A landscape with many peaks, sampled at points; each row gives a point and its height.
From any point a climber steps to the highest of the 2 points nearest to it. It stops when none of these is higher. Distance is the straight distance between rows; heights are no part of it.
k_168: [102  90  69  55 101  64 123 126 134  79  68 124 108  75 115 117 122  82
 121 112  69  98  84 130  78]  (h 338)
k_326: [106  86  81 152 113  96 104  97 131  91 131 116 106  69 108 119  76 129
  79  66 124  72 102 125 110]  (h 258)
k_566: [ 96 111 123 123 108  97 112 103  81  97  90  44 101 114  71 126 115 144
  96 131 142 140 117  91  94]  (h 209)
k_890: [114  93  70 105 126  94  72  92  73 107 100  92 125  68 134 115  58  98
  93 101 136 120  97  84  84]  (h 219)
k_848: [109  90  93  88  83  97 107 122 104 153  99 155  68 107 116  71  98 123
 110 110  69  60 106  93  79]  (h 360)
k_285: [116 104 148 133 117  74 102  76 126  78  87 119 114  97 114  72 116 119
 123 106 108  77  68 114 114]  (h 385)
k_309: [113 108  84 118 105 115 141  94  82  91  65 105  85  96 124 131 110 119
  96 121 102 119 104  73  80]  (h 345)
k_708: [112  90  99  95  72 107  41  61 101 112 106  87  81  79  89 103  73  80
 120 120 128 146 129  77  91]  (h 266)
k_738: [ 98 122 107  88 123  71  95  92  65  77  81  87  84  90 126 113  97 103
 121 120  96 124 101 118  99]  (h 366)
k_155: [137  81  89 133  76 131  86 102 107 145 149  69  90  68 146 117  69  84
 116  81  81  74 109 113 118]  (h 232)
k_470: [118 105 123 118  89 134 104 119 127 103 119 109 121  68 120 114  67 118
  69 148  87  85 104  94  91]  (h 368)
k_869: [ 93 103  64  79 141 104  82 142  73  66  74  75 103 107  85  82  92  85
  98 117  79  96 101 103 106]  (h 404)
k_475: [107 112 103 120 125  91  77 120  98  96 108  89 123  87 120 137  72 145
 101 147 113 105 101 126  85]  (h 328)
k_25: [ 86  82  94  50  71 110 117  91 110 137 127 115  90 105 111  76  99 105
 111 108  52 136 125 143 105]  (h 231)
k_565: [ 98  75 107  81  87 108  73 113  64 170 133  97  87 109 121  93  79 108
 110  66  84 102 102 112 113]  (h 426)
k_968: [ 97 115 114 123  96 132  57 104 123 101 116  74 109 115  67 127  75 102
  64 124 120 109 113  79  90]  (h 427)
k_236: [128 114 110  78  83 126 108 144  81  88  91  86 133 130 104 117 108  79
  68  95  74  89  63  70 101]  (h 346)
k_27: [ 97  69  66 105  70  84 100  72 110  92 125  99 115  91 113 128  55 115
 113  73 123 134 118 138 107]  (h 150)
k_193: [ 89  86  77 122  91 100  83  53 141 104 111  92 100 110  83 121  80 108
 110  70 124 150 114 104  98]  (h 173)
k_133: [116 123 105 110  71 123  72  72  99 116 116  99  74  95 104 124  81  87
 123 135 125 147 126  71  81]  (h 299)
k_591: [ 90 119 157 108 102 119 121 101  93  56 105  62 109 134  68 116 132 101
  77 118  99  91  90  95 115]  (h 362)
k_2: [ 86  72 118  81  74 103 108  55 131 106 117 131  79 105  69  48 130  82
  98  88 101  95 117 106 112]  (h 367)
k_557: [109  78 129 107  87 104  87  65 103 134 117  77 134 107  98  92  82  72
 109  61  88 108  80  63 108]  (h 263)
k_596: [107  84  86 104  97 114 149 110  81  94  60  99  88 101 143 112 140 112
  91 117  53 107  86  85  85]  (h 296)
k_906: [111 101 112  82 110 111  86 133  66 101  93 115  92 134  72  74 126  78
  85  79  90  67  75  60 109]  (h 303)
k_101: [104 107 109 119  72 113  77  76  78 119 147  99  69 108 124 127  66 100
 121 120  88 108 111  90  92]  (h 348)
k_647: [100  92 106  75  87 117 147 102  86  97  99 121  77  92 130 109 133 105
  96 129  51 115 110 107  95]  (h 265)
k_488: [122  69  63 139  94 106  81  76 109 124 111  94 114  77 127 119  52 101
  96  67 129 110  95  76  90]  (h 179)
k_128: [ 83  87  83  46 104  91 115 134  65 102  86 111  64 119  92  84 140 112
  97 109  48  85 113 138 101]  (h 458)
k_790: [ 75 131  64 108 112  55  97 104 126  99  89 117  64  68 133 121  74 101
 108  88 120  87 111 119  94]  (h 144)
k_525: [106 114 133  60 116 121 104 130  90 113 128 139  96  88  81  62 115  84
  90  95  93  70 112 110 125]  (h 528)
k_239: [ 99  80 158 111 108  92  50  58  95 108 114  68 122 107  75 116  93  82
  74  76  97 103  93  61 113]  (h 291)
k_815: [105 111 106  90 108  93 116  83  91  79 110 117 114 138  90 118 109  76
 124  87 106 112  83  76 104]  (h 215)
k_63: [ 83  78  66  79  95  70 106 122  77  65  50  83  80 115  97  81 140 113
 109 116  74  83  91 136  99]  (h 433)
k_14: [ 89  84 103  63  73  99 137  87  65 121 129 131  84 119 115 107 103 112
 101 105  73 131 125 114  92]  (h 247)
k_307: [ 93  82  79 111  87 132 130 130  96  93  56  90 122 126  76  73 171 104
  75  89  76  73  68 102 110]  (h 463)
k_655: [ 99  70  90 137 104  95  91  72  86 132 103  87  75  75 127  99  66 110
  73  52  96 104 107  64  89]  (h 129)
k_643: [ 98  93  95 138  82 114  76  84 117 114 144  73  95  98 100 153  71  95
  44  67 120  92 106  68  91]  (h 237)
k_769: [ 94 105  76 120 106 106  99  66 132 106 131  97 137 108  95 145  75  87
 107  64 144 137  95  91  98]  (h 194)
k_364: [ 75 106  64 101 102 114 160  77 141  80  85 130  93 122  98 107 131 105
  93 103 110 117 110 108  88]  (h 402)
k_248: [ 97 105  73 119  82  57 105  74 156 107  73 130  85 110 128  92  84 115
 131  95 111  79  87 124  81]  (h 344)
k_732: [102 122  67  98 124 122  90 139  77  79  98  87 130  98  88 139  79  97
  80 134 145 101 104  77  86]  (h 361)
k_43: [100 115 133  91 113 117  78 103  83 108 145 110  77  81  85  69  99  70
  91  95  78  83 113 101 124]  (h 557)
k_522: [123 126  95 103  93 135  90 134  83  66  80  99 109 110  87 107 127  68
 110 112  70  92  59  94 119]  (h 363)
k_271: [ 98 123  94  98  92 154 115 115 140  86 123  99 123 121  80 112  81  84
  68 136  79 116 100  97 105]  (h 411)
k_717: [118  94  87 116  75 109  40  70 120 106 113  81  77  50 104  93  61  69
 119 101 129 120 124 100 106]  (h 238)
k_301: [112  93  89 100  94 117 102 101 127 139 132 131 130  80  95  77  86  75
  93  51 121  76  98  85 113]  (h 356)
k_560: [ 94  99  98  77 120  88 102 119  93 164 103 130  74  81 130  78  94  96
 116  35  91  77 109 109 104]  (h 494)
k_598: [102  67  76 100  72  78 113  86 110 137 133 123 106 110 111  93  85 118
 117  31 108  86 109 126 106]  (h 217)
k_151: [118 121  76  95 120 111  92 115 103  71  78  75 123 129  77 128 111  88
 118 116 132 147  91  99 107]  (h 174)
k_918: [101  96 109 111 110  93  99 125  55 100 103  74 127 116 124 145  71 138
  80 139 102 104  96  88  79]  (h 351)
k_267: [122  86 111 108  65  87 100  86 113 115 111  88 108  36 142  83  68  62
 137  59 111  80 113 128 110]  (h 184)
k_70: [122  90  97 135  84 127  87 103 126 119 141  99 105  56 137 124  62 111
 103 118  72  91 108 120 108]  (h 292)
k_909: [ 82  78 106 100 129  89 120  95  84  96  85  67 116 139 103  83 101 123
  79  98  62 128  85 101 105]  (h 250)
k_348: [ 88 115  94 119  87 142  91  95 154  99 122  83 127 114  80 130  69  91
  49 105 113 129 109  82  92]  (h 518)
k_629: [113 134 144 133  99  91  82  86 129  99 123 101 110 157  86 126 103 107
 126 110 126  96  74  86 101]  (h 278)
k_136: [101  74  86  85  98  64  97 117 112  75  99 125 124  80  95  91  81 132
 108 135 106  85 106 143  89]  (h 297)
k_548: [ 87  99  46  98  87  65  94  97 115 107 136 120 117  93 122 135  59 111
 130  79 130  91 107 128  85]  (h 137)
k_500: [ 80  92  82  84  89 108 104 102  70  65  84 103  58  81  75  75 104 103
  90 143 107  99 139 101  91]  (h 142)
k_380: [117 120 106  78  85  88  81  80 105  97  96  82 121 100 121  78  74  57
 163 102  99 113  84 105 112]  (h 408)
k_441: [ 97  91 113  71 128 105  71 135  59 155 103 102  99 121 107  66  87 102
  92  69  83  88  86  92 111]  (h 456)
k_58: [ 76 105 113 149 115 116  82  71 137 100 117 105  80  91  58 124 101  99
  71  74 126 101 128  77 102]  (h 120)
k_253: [119 119 147  83 103 118  87 123  70  86 112  88 121 124  93  94 108  63
  73  93  89  75  67  62 113]  (h 319)
k_431: [121  92  69  70  91  93  93 126  94 112 102 145 131 112  93  68  87  92
 116  98 109  71  86  79  98]  (h 330)
k_819: [ 88  96  76  47 118  75 102 112  83 121  92 113  86 133 103  77 103  94
 104  83  63 107 103 118 102]  (h 478)
k_418: [ 94 110 133 124 109 111  95 110 108 100 120  68 133  83 118 118  67 108
  24  62 111  75  87  80  95]  (h 55)
k_294: [139 124  85 107  97  86  83 125  68  96  52  52  89 104  86 109 142 112
 120 126 127 149 106 107  89]  (h 189)
k_519: [ 97  80 142 119 124  77 109  92  77 113 124 100 107  90 112  79 103 133
  73  62  90  84  92 125 121]  (h 34)
k_203: [105  96 119 129 121 108  81 118  86 130 121  69 105  83 134 108  71 112
  40  68  80  77  79  87 104]  (h 70)
k_482: [101 113  63  91 144 119  72 141  86  80  95  70 130 118  83 115  81  92
  84 127 105  94  85  87  94]  (h 379)
k_276: [ 86 102 124  99  89  76  59  55 112  92 104  80  69  90  95  76  88  71
 124  82 100 117 104 110 119]  (h 409)
k_822: [ 98  96  90 127  58 138 102 129  76  83  43  47  99 122  76 121 129 114
  69 108  92  88  72  65  95]  (h 325)
k_953: [ 73  69  94  99 109  62  71  68  72 103  78  88  55  93  89  72  85  92
  81  75  95 105 122  90  92]  (h 85)
k_489: [107 101 109 107  84 123 116 131 113 120  74  93 104 118 114  93  85 122
  23 101  81  71  98  59  62]  (h 370)
k_298: [ 96 119  85 137  68  71  86  76 151 109 109 116  84 105 118 111  76 102
 161  79 131  74 104 135  97]  (h 320)
k_274: [140 103  95  62 112 112 123 148 119 106  88 132 118  79 113  96 136  81
 122 105  48  81  70 108 101]  (h 227)
k_125: [122 115 117  95 104  90  85 115  81  77 105  92 113 139 114 125 116 110
 142 128  67  97  63 122 111]  (h 585)
k_59: [ 89 106  76 127 105 107  47  75  99 122 137  94  80 107  82 136  70  79
  90  86 128  91 111  59  85]  (h 193)
k_422: [110 102  88  51 104 128 132 120 107 161  89 139 113 103 115  90 102  86
 119  74  86 110  96  88 107]  (h 208)
k_280: [ 76 133  77 132  67 124 115 114  57  99  50  62  71  89  73 126 171 123
 121 108 119 109  95 103  97]  (h 121)
k_268: [100  62 117 109  81 114 104  78 127  95 106 100 111 104 103  60 109 129
  86 139  82 110  99 120 108]  (h 175)
k_10: [ 98  95 117 102 110 108  59  87  72  94 149  92  89  61  95  90  73  64
  94  91 112  93 112  94 119]  (h 508)
k_105: [ 68 100  60  87 111  88 139  87  98  79  81 119  62 145  85 102 141  97
 103  87  84 100 104 104  87]  (h 435)
k_225: [ 73  99 100  72  77  25  95 105 113 112  74 103  77  86 130  81  75  65
 113 101  94  85  87 128 118]  (h 161)
k_457: [119 120  71 117 101 114 100 133  88  83  55  49 118 112  66 120 139 124
 120 116 128 142  99 114 103]  (h 182)
k_303: [119  91 106  94  92 119 124 115  74  57  77 129 118  88  73  80 129  88
  85 107 120  82  89  77 107]  (h 471)
k_941: [116 112 134  94  88 123 111 117 135 147 130 128 141 102 104  84  97 102
  94  66  97  72  84 109 116]  (h 375)
k_122: [ 96 110 150  85  93 125 116 111 123 128 119 100 116 136  87  88 110  98
  51  74  82  94  84  93 114]  (h 394)
k_682: [129  87 114 127  67 108  67  90  91 127 140  92 139  76 120  99  64  87
 126 101 129  60  84  88 100]  (h 334)
k_816: [ 93 102  79 132  64 125 114 115  87  91  53  52  70  97  86 108 176 147
 120 138 114 114 104 119  90]  (h 110)
k_402: [113  94 105  30  98 127 139 108  93 136  77 123  98  86 122  67 122  73
 114  80  75 133  97  95 114]  (h 201)
k_46: [115 142 111 102 100 112 104 108  71  82 121 123 103  98 106 152 104  97
 119 135 134 126 108  88  90]  (h 336)
k_623: [106  85  97  78  81 103  68  98  83 132 118  88  64  52 129  57  68  75
 102  86  77  95 122 114 120]  (h 196)
k_555: [124 113 129  87  89 125 126  87 100 100 111 108 115  87 122  95 102  68
 115 113  76 114  93  92 116]  (h 466)
k_167: [107  88  80  49  77 108  88 106 100 137 106 108 105  87 119  61  70  73
 118 107  65 113 112 114 105]  (h 216)
k_811: [ 88 130  74 112 104 100 103  96 123  91 110 148  65  80 105 105  77  94
 110 113 120  80 123  94  79]  (h 156)
k_948: [ 91 131 104 105 112  80 117  96 100 139 118 125  69  96 137 100  91  82
 132  60  68  65 103 104  98]  (h 529)
k_306: [ 88  69 116 129 104  93  83  91  73  90  96  59 109  95  79 109  75 149
  82 123 132 120 122 100  90]  (h 224)
k_770: [ 77  90  95  94 124 116 151 106 102 113  98 107 111  98 101  90  97 121
  49  95  88 104 117  99  99]  (h 401)
k_881: [109 116 100  79 117  77 113 109 110  79  70 102  87  74 135 121 107 104
 125 126  73 112  98 123  86]  (h 353)
k_579: [ 81 116 105 120 125 104  91  55 140 103  83 101  71  95  68 103 125  83
  96  91 119 135 134  79  96]  (h 133)
k_421: [109  88  94  62  93  63 107 114  68  72  62 121  93  99 103  69 131  86
 118  91  86  79  78 120 105]  (h 414)
k_767: [109 101 122  83  93 116 128 123  64  93 113  95 126 108 115 126  91 104
  67 114  82 107  97  81  97]  (h 396)
k_404: [ 77  57 118 126 102  96  79  60 110  87 112 100  89  71  49  96  99 105
  65  76 119 100 138  99 113]  (h 104)
k_26: [ 77  88 111  93  95  83  87  53 135  98 117 104  76  98  72  64 105  67
 107  59  96 101 114 114 120]  (h 386)
k_794: [101 105  90  89 120 123 145 148  68  69  81  83 126  76  94 141 126  98
  94 116  69  90  98 105 100]  (h 262)
k_574: [ 94 118 101  99 101  94 107  70 105 101 139 107 137 125 113 131  78  83
 129  79 115 124  87  95 105]  (h 207)
k_528: [ 96 117 126 112 140  94 120 133  87  88  97  96 116 127 103 109 111 117
  69  87  97  55  79  84  97]  (h 41)
k_295: [ 89  88 125  65  83 103  84  95  75 122 133 103  97 160  69  81 106  94
 109  90  72 112  96  93 115]  (h 509)
k_463: [114  99  77  76  93 117  84 122  99 157 120 135 130  90 104  70  70  73
 116  67 122  60  98  71  95]  (h 339)
k_589: [ 93 122  99 116 128 137 116 109 110  80  70  67  78 103  78  87 124  86
  72 104  88  93 104  62 107]  (h 134)
k_108: [110 107 111  58 120  99 111 131  81  83 133 116 144  91 102 107  99  93
 116 111  83  93  91 125 117]  (h 419)
k_924: [104  82 111  89  59  65  93  67  82 122 105 122  98  94 105  68  81  69
 144  70 122  68 107  83  87]  (h 407)
k_937: [ 87 127 114 123  85 139 144 111  54  70  63  66  86  83  71 143 162 101
 100 101 115 101  94  80 110]  (h 135)
k_758: [ 73  95  84  74 131  93 143 111 105 108 107 137  99  75 107  85 115 120
  80  87  83  91 124 130  92]  (h 425)
k_16: [110  77 127  97 105  71 123  86 100 104 109 117 137  55 131  84  94 125
  94  79  96 101  89 133 109]  (h 30)
k_554: [ 76 117 148  92 106 124 112  90 108  78 139  82 106 133  66 106 118  82
  73  99  82 108  96 102 120]  (h 376)
k_720: [119 115 109 131  74  80  67  73 125 105 128  96 102  96 105 123  79 116
 150  92 152 115 107 125 103]  (h 300)
k_371: [101 124  96 103  94 133 111  91 133  79 112  90 107 129  86 120 101 102
 109 149  95 151 107 124 109]  (h 359)
k_878: [115  91 103 104  87  76 105 116 117 142 112 150  82  69 134 103  87 118
 126 107  64  49 103 109  75]  (h 341)
k_710: [ 91  71  95 113 125 102  83 100  97  90  81  62 129 104  63  81  83 120
  71 110 117 107 105  77  98]  (h 246)
k_95: [112 114 131 124  95  82  52  73 104 104 120  89 106 114  95 112  89  98
 143 103 141 104  85  95 107]  (h 288)
k_876: [125 132  79 103  91  68  60 110 123  96  79 117  77 107  62  93 110 103
 124 119 163 120 125  93  79]  (h 253)
k_284: [ 97  92 107  91  79  61  74  93 116  83  69 105  56  94 131  73 101 119
 114 151  79  85  97 139  93]  (h 152)
k_305: [106  85 120  82  88  68  54  70  75  86  97 119  95  91  76  82  91  74
 131  93 128  89 100  58  91]  (h 439)
k_820: [ 95  77 111  63  79  68  94 101 103 103  89 105  64  97 125  53 115 109
 107 135  49  87 112 139  99]  (h 148)
k_407: [ 87 107 106 129 120 130 100  84 127  83  52  63  54 103  75  69 150  94
  88 129 105 114 117  83 106]  (h 146)
k_768: [ 82 127 166 116 107 111 106  89 107  71  98  67  98 115  72 134 121 105
  52  97 122  81 105  60  91]  (h 347)
k_657: [ 92  97  59  90  83  93  95  91 151 115 105 125  81 138  93  61  90 106
 113 106  71  88 103 108  89]  (h 310)
k_130: [ 99 159 119 111 130  77 117  86 109  82 106 119  78  92 113 124 120  99
 128  98 134 104 102 124 104]  (h 192)
k_916: [ 92 101 106  92 108 125 135  95  62  62  72  72 109 110  71 131 140  76
  92  90 105 138 102  66 104]  (h 149)
k_745: [ 99  89 105  88  71  87  81  85  63 138 141 101  70 100 130  99  74 106
 135 103  63  99 113 110  96]  (h 390)
k_713: [103  89  95  99 105 142  94 115 110  76  82  69 109  97  75  62 100  93
  75 154  76 113  99  97 115]  (h 98)
k_68: [104  80  62 124 109  92 112 116 135 133 144 127  90  92 114 110  89 126
  83  31  99  62 109 134 113]  (h 233)
k_31: [ 97  59  99  92  83  69 113  83 110 111 109 104 110  57 127  80  77 126
  86  81  91 118 108 154 116]  (h 24)
k_48: [121 130 107  91 106 109  79 125  56  74  99  90  85 101 108 129 105  90
 124 144 111 123 102  93 103]  (h 350)
k_543: [116  94  78  81 129 126 119 156 110  77  69  89 127  62  98 109 134  87
 109 112  37  91  80 118  99]  (h 240)
k_149: [125 107 105 121  84 104  72 109 108 120 120 110 132  94 118 107  59  94
  86 112 123  56  68  57  88]  (h 374)
k_871: [ 94  65  97 104  99  91  66  64  62 137 101  95  77 100 104  92  81  82
  90  65  83 113 115  48  88]  (h 100)
k_896: [ 99  98 108 104  58  77  58  66 108 110 114  69  92 101 113  90  62  64
 161  86 111 101 104 131 110]  (h 440)
k_926: [ 71 113  40  92  93 122 109 141  78  68  49  68  96  82  83 124 138 101
 123 120  64 100  99 131 101]  (h 295)
k_310: [ 88 119 115 112 121 102 125 131 101  85  97  86 138 106  94 118  85 117
  41  82 129  61  90  70  86]  (h 45)
k_201: [ 95 106  91 142 124 114 110  96 103 129  97  96  84  90 133 113  74 111
  49  77  79  95 101  69  86]  (h 95)
k_940: [127 113 113  57  96 126 105 114  81  84 130 103 147 105 104 108  93  50
 122 114  88 120  83  92 118]  (h 424)
k_646: [ 91  86  83  82  79  44  94 111 120 123  93  88  98  49 141  97  57  67
 118  60  99  79 103 140 122]  (h 167)
k_649: [ 76  84  93 108 128 105 125 117  94  85  76  62 105 119  96 106 108 148
  91 130  75  99 102 117  97]  (h 267)
k_791: [102 103  91  73  65 103 111  86  77  57  68  99  73  91  97 101 135  69
 125 117  97 140  98 113 106]  (h 108)
k_923: [105  87 101 112  90  83  95 101  90  77 125 120 129  81 109 112  67 139
 102 132 122  99 109 126  89]  (h 311)
k_238: [107  90 133  97 115  82  46  81  52  75 111  89  99  75  83  85  90  79
 110 110 128  99 101  78 104]  (h 468)
k_292: [ 80  66 103  73  70  80 111  74  94  83 113 134  89 114  61  62 112 105
  96 105 116  99 113 110 100]  (h 354)
k_517: [ 85  92 110 152 121 110 109  70 117  94  89  72  81  60 117 101  86 134
  79  94 114 129 124 130 107]  (h 329)
k_230: [113  98  94 152 109 107  85  88 134 100 111  92 108  67 109 111  74 135
  89  95 127 120 103 125 106]  (h 290)
k_159: [106  72  88  83  55  81  93  90  98 157  90 133  71 102 115  52  88 107
 121  73 101  71 113  94  84]  (h 381)
k_913: [ 67 126  69 109  96 121 118 125  96  69  67  58  97 105  74 134 170 121
 134 121  82 103  92 148 117]  (h 313)
k_224: [116 112 109 108 117  87  69 100  69  97  76  67  94 103  66 117 127 112
 105 117 149 139 123  66  86]  (h 200)
k_468: [ 82 114  67 112 103 115  84 101 100 114 136 129  76  99  91 109  67  88
  86  95 110  84 122  72  86]  (h 172)
k_21: [107  78  91  55  92  83  85 125  74  91 110 137 110 105  76  51  94 101
 100 104 116  85 102 107 102]  (h 340)
k_91: [ 86 125 116 106 128 106  90  71 118  79  81  74  63 107  68  94 143  81
 107 109 120 142 121 101 109]  (h 139)
k_892: [ 72 101  59  62 110  72 132 104  97 110 104 134  96 143  97 103 102  98
 112  80  79 110 104 107  85]  (h 460)
k_113: [ 86 102 108  40 125  80  98 137  96 122 134 127 124  72 104  94  94  99
 105  71  89  91 108 154 115]  (h 432)
k_676: [ 88  79 124  86 101  85  80  92  83 102 152 112 120 131  50  91  94  97
  86  84 108  88 103 100 110]  (h 482)
k_495: [ 79  94  91  85  81  50  87  87 127  88  49  96  56 100 119  65 103  78
 106 131 104  96  87 112 110]  (h 157)
k_213: [111  89 134  79  79  94  97  95  81 101 126 107  94 139 109  78 110 107
 131 132  58 103  85 120 114]  (h 547)
k_630: [105  93 105 111 121  93 110  60 110  88  67 108  98 131  76  88 128  76
 108  76 104 110  82  56 100]  (h 226)
k_813: [ 77 134 114 108 128  82 117  82  98  82 134 113 113 100 118 148  92 115
 125  97 110 114  96 134 107]  (h 198)
k_690: [ 99  98 107 120  86 111  96  87  83 125 153  97  98 101 131 142  69  97
  89  71 103  91 100  86  97]  (h 298)
k_394: [ 89  96  88  86 155  94  76 124  61 102  99  85 103 100  99  69  78  91
  81  90  84  86 106  97 101]  (h 430)
k_537: [ 92  72 125 117 106 118  99  82 116  70  67  62  87 119  69  55 156 113
  85 126 106  91  97  91 113]  (h 154)
k_872: [104 100  95  91 102  93  76 101  90  93 102 108  86  44 120  75  62  98
  96 129  92 102 121 109  98]  (h 176)
k_826: [100  98 102 114 136  88 115  82 101  77  52  84  93 137 105  82 135 106
 105  88  92 114  73  93 104]  (h 236)
k_980: [123  96  97 109  73 111  97 112 109 131  96 112 121 113 120 103  62 103
  52  90 108  75  81  38  69]  (h 459)
k_23: [125 118  68  76 106 129 135 132 130 133  79 138 117 109 116  92 115  73
 106  90  63  88  84  74 101]  (h 218)
k_512: [ 84  88  81 132  76 125 121 121  79  81  58  88  90 117  80 106 152 120
  94 116  88  69  75  90  96]  (h 417)
k_288: [125  81  83 123  82 129  75  87  83 127 165  69  81  74 130 144  65  79
  88  80  98  95 114  91 117]  (h 239)
k_6: [129  93 121  62 107 120 128 129  88  93  93 140 128  67  82  59 132  90
  85  99 100  86  99 102 123]  (h 506)
k_867: [112  82  93  93  88  90 125  94  82  60  68 125 107  83  94  96 113 100
 107 111 145 109 105  89  90]  (h 437)
k_467: [111  97  75 110 106 143 120 131 107  72  59  67 119  87  73  85 115  93
  73 130  92  92  96  83 108]  (h 115)
k_412: [ 83  88  91 104 111 106 102 104  76  95 114 114  66  55 100  81  78 112
  70 121  92  91 145 109  91]  (h 160)
k_885: [ 84 105  57  75 118  96 126 151  62  64  63  81  88  71  93 143 117 106
 123 130  72  96 112 123  83]  (h 280)
k_549: [ 98 150 125 123 130 108 139 107 103  63  82 101  93 109  95 123 154 113
 108 108 116  91  90 105 110]  (h 187)
k_766: [115 136 136 129 106  97  80  98 119  91  99 101 107 145  43 137 139 107
 103 109 149 115  97  78  97]  (h 268)
k_897: [101 116  96 107  97 129  94  99  85  76  66  62 113 142  64 135 138  69
 104  96  98 141  79  70 109]  (h 162)
k_124: [113 108  92 120  75 111  88  77 125 106 121 115  75  38 117  94  66  73
 119  79 125  92 123 104 106]  (h 211)
k_904: [ 97  76 140 127  94 114  80  69 123  80  95  84  95  91  72  62 111 122
  83 134 113 118 102 103 117]  (h 163)
k_145: [100 123  98  97 114  87 129  87  78  85  68  96  79  85 116 130 106 116
 108 106 136 152 128  93  81]  (h 389)
k_384: [135 127  93  83  93 105  80 115 111  76  78 105 103 103 104  88 110  60
 147 116  81  98  64 103 117]  (h 383)
k_588: [100 145 107 115 135  86  67 117 112  94 114 105  89 133 108 118  93 110
 136 122  78  75  77 120 100]  (h 624)
k_832: [105  82  73  68 128  95  78  99  88 136 115  84 147 110 110  80  68  76
 100  53  95 125  81  85 112]  (h 225)
k_161: [ 72  76  87  83 132  75 121 128  99  81  92  85 112  83  91  83  98 153
  94 130  78  79 126 149  90]  (h 286)
k_273: [ 92  93 112  84 142  94 102 136  79 152  83 127  79 105 112  67 111 129
  79  68  79  73  98 107  99]  (h 473)
k_587: [ 96 118  93 124 111 110  78 114  96  99 119  81 122 113  77 146  79 126
  66 120 162 112 109  83  78]  (h 384)
k_531: [105 123 110 100  99 122 133 118 145 100 102 115 124 156  83  90 120  87
  71  88  79  84  62  91 105]  (h 413)
k_75: [ 97  74  81  87  89 119 118  89  73  74  55  86  71  96  95  76 128  88
  94 127  84 125 110  84  98]  (h 124)
k_640: [113 112  85 116 125  76 110  98 141  82  66 130 110 103 109  90 105 118
 123 104 105  88  73 111  89]  (h 365)
k_250: [107 105 114 112  86 140 142 131 134 106  83  90 118  92 117 105  97 120
  37 140  69  84 101  88  80]  (h 472)
k_355: [115  97 120  74  95 111 140  96 129  98 101 139 117  73 114  67 121  90
  99 110  89 101  98 113 114]  (h 510)
k_618: [ 90 114  79 112  97 139 132 111 119  72  83  74  98 113  89 132 149 109
 112 142  88 126 103 129 107]  (h 331)
k_998: [114 125  57 108 106  88  63 112 113 106  82 113  89  96  94 104  75 116
 114 124 163 125 123  89  68]  (h 244)
k_988: [ 92  63 135 128  70  93 115  49 118 100 118 112 109 125  90  87 102 128
  97  95 107 102  94  96  99]  (h 190)
k_624: [ 64  86 114 129 128 110 138  68 102  96 100  83  87  98  99 100 104 121
  68  90 102 117 120  99  97]  (h 369)
k_134: [ 99 145 106 120 113  81  88  92 115 118 118 113  76 113 134 116  85  86
 153 100  70  69  88 107  92]  (h 577)
k_459: [104  92  89 116  87  57 107  93 129 114  87 136  80  85 141 107  88 137
 127 119  86  74  99 115  66]  (h 321)
k_636: [ 96  85  78 110  88  98  75  90 128 101 102 115 107 133  75  70  75 103
 107 108 101 102 100  97  92]  (h 289)
k_951: [ 96 105 153 125 132  83 121  80  86 106 111 105 108 123 112  94 109 112
  82  71  90  73  74  88 108]  (h 38)
k_635: [ 96 119 144 125 110 119 138  78  99  76  92 111  72 105 118 105 142 103
  94 116  92  87  89  88 107]  (h 180)
k_648: [118  75  98  96 107  98  91  88 107 139  97  80 153 126 111  76  79  84
 111  71  85 123  61  85 111]  (h 241)
k_865: [ 89  83 151 127 104  94  86  79  98  97  86  81 103 110  69 120 104 114
  51  92 112  84 105  47  91]  (h 322)
k_339: [ 81 121  61  82 118  48 101 106 110  91 108 129 103  85 132 137  71 106
 123  90 122  93 105 125  77]  (h 138)
k_164: [ 96  73  88 110 105 101  84 106  96  97  90 102 112 134  75  80  81 115
  73 110  96  91  99  73  87]  (h 264)
k_460: [ 93 105  93 102  86 135 144 109 120  79  90 104 108 150  83 101 161  86
  84  95  69  96  71 106 118]  (h 434)
k_88: [123 125  73 105 119  81  63 105  95 118  93  92 115  77 112 113  87 109
 107 112 164 154 112  88  76]  (h 234)
k_638: [ 77  97 104  50 133  54 108 131 113 111 108 127  91  61 111  95 104 102
  96  80  71  80 112 147  94]  (h 441)
k_595: [107  82  99 105  77 127 132 118  65  90  50  53 109 112  91 107 113 101
  51 104  86 103  89  43  88]  (h 235)
k_342: [ 87  94 103  89  99  87  87  94  82  97 173 127 125  99  84 108  85  87
 108  62 138  77 101 109 111]  (h 461)
k_601: [ 90  94  59  70  83  76 117 106 155  85  81 126  92 119 106  87 109  97
 120 122  82  99 100 143  94]  (h 327)
k_350: [ 96 125 109 101 105  76  71  80 120  79 108 124  98 128  49 115 122  93
 124 103 160 114 111  97  97]  (h 261)
k_327: [ 96  62 107 116  72  87 128  54 108 126 123 115 109 111 102  89  95 116
 104  54 103 109 100 111 103]  (h 204)
k_79: [ 95 102 132  85 101  54 105  81  96  75 104 120  89 112 106  68 119  97
 129  92  97  72  78 124 114]  (h 400)
k_405: [ 92  94  87  84 105  59 123  81  97  70  52 100 103  77 113  95  95 110
  93 105 144 137 111 116  98]  (h 412)

Where does a climber stop that starts at each point below?
k_130: k_767
k_167: k_43
k_937: k_738
k_557: k_307
k_339: k_588
k_710: k_738
k_876: k_248
k_495: k_588
k_58: k_638
k_422: k_348
k_16: k_655
k_878: k_43
k_288: k_588
k_482: k_588
k_31: k_767
k_327: k_638
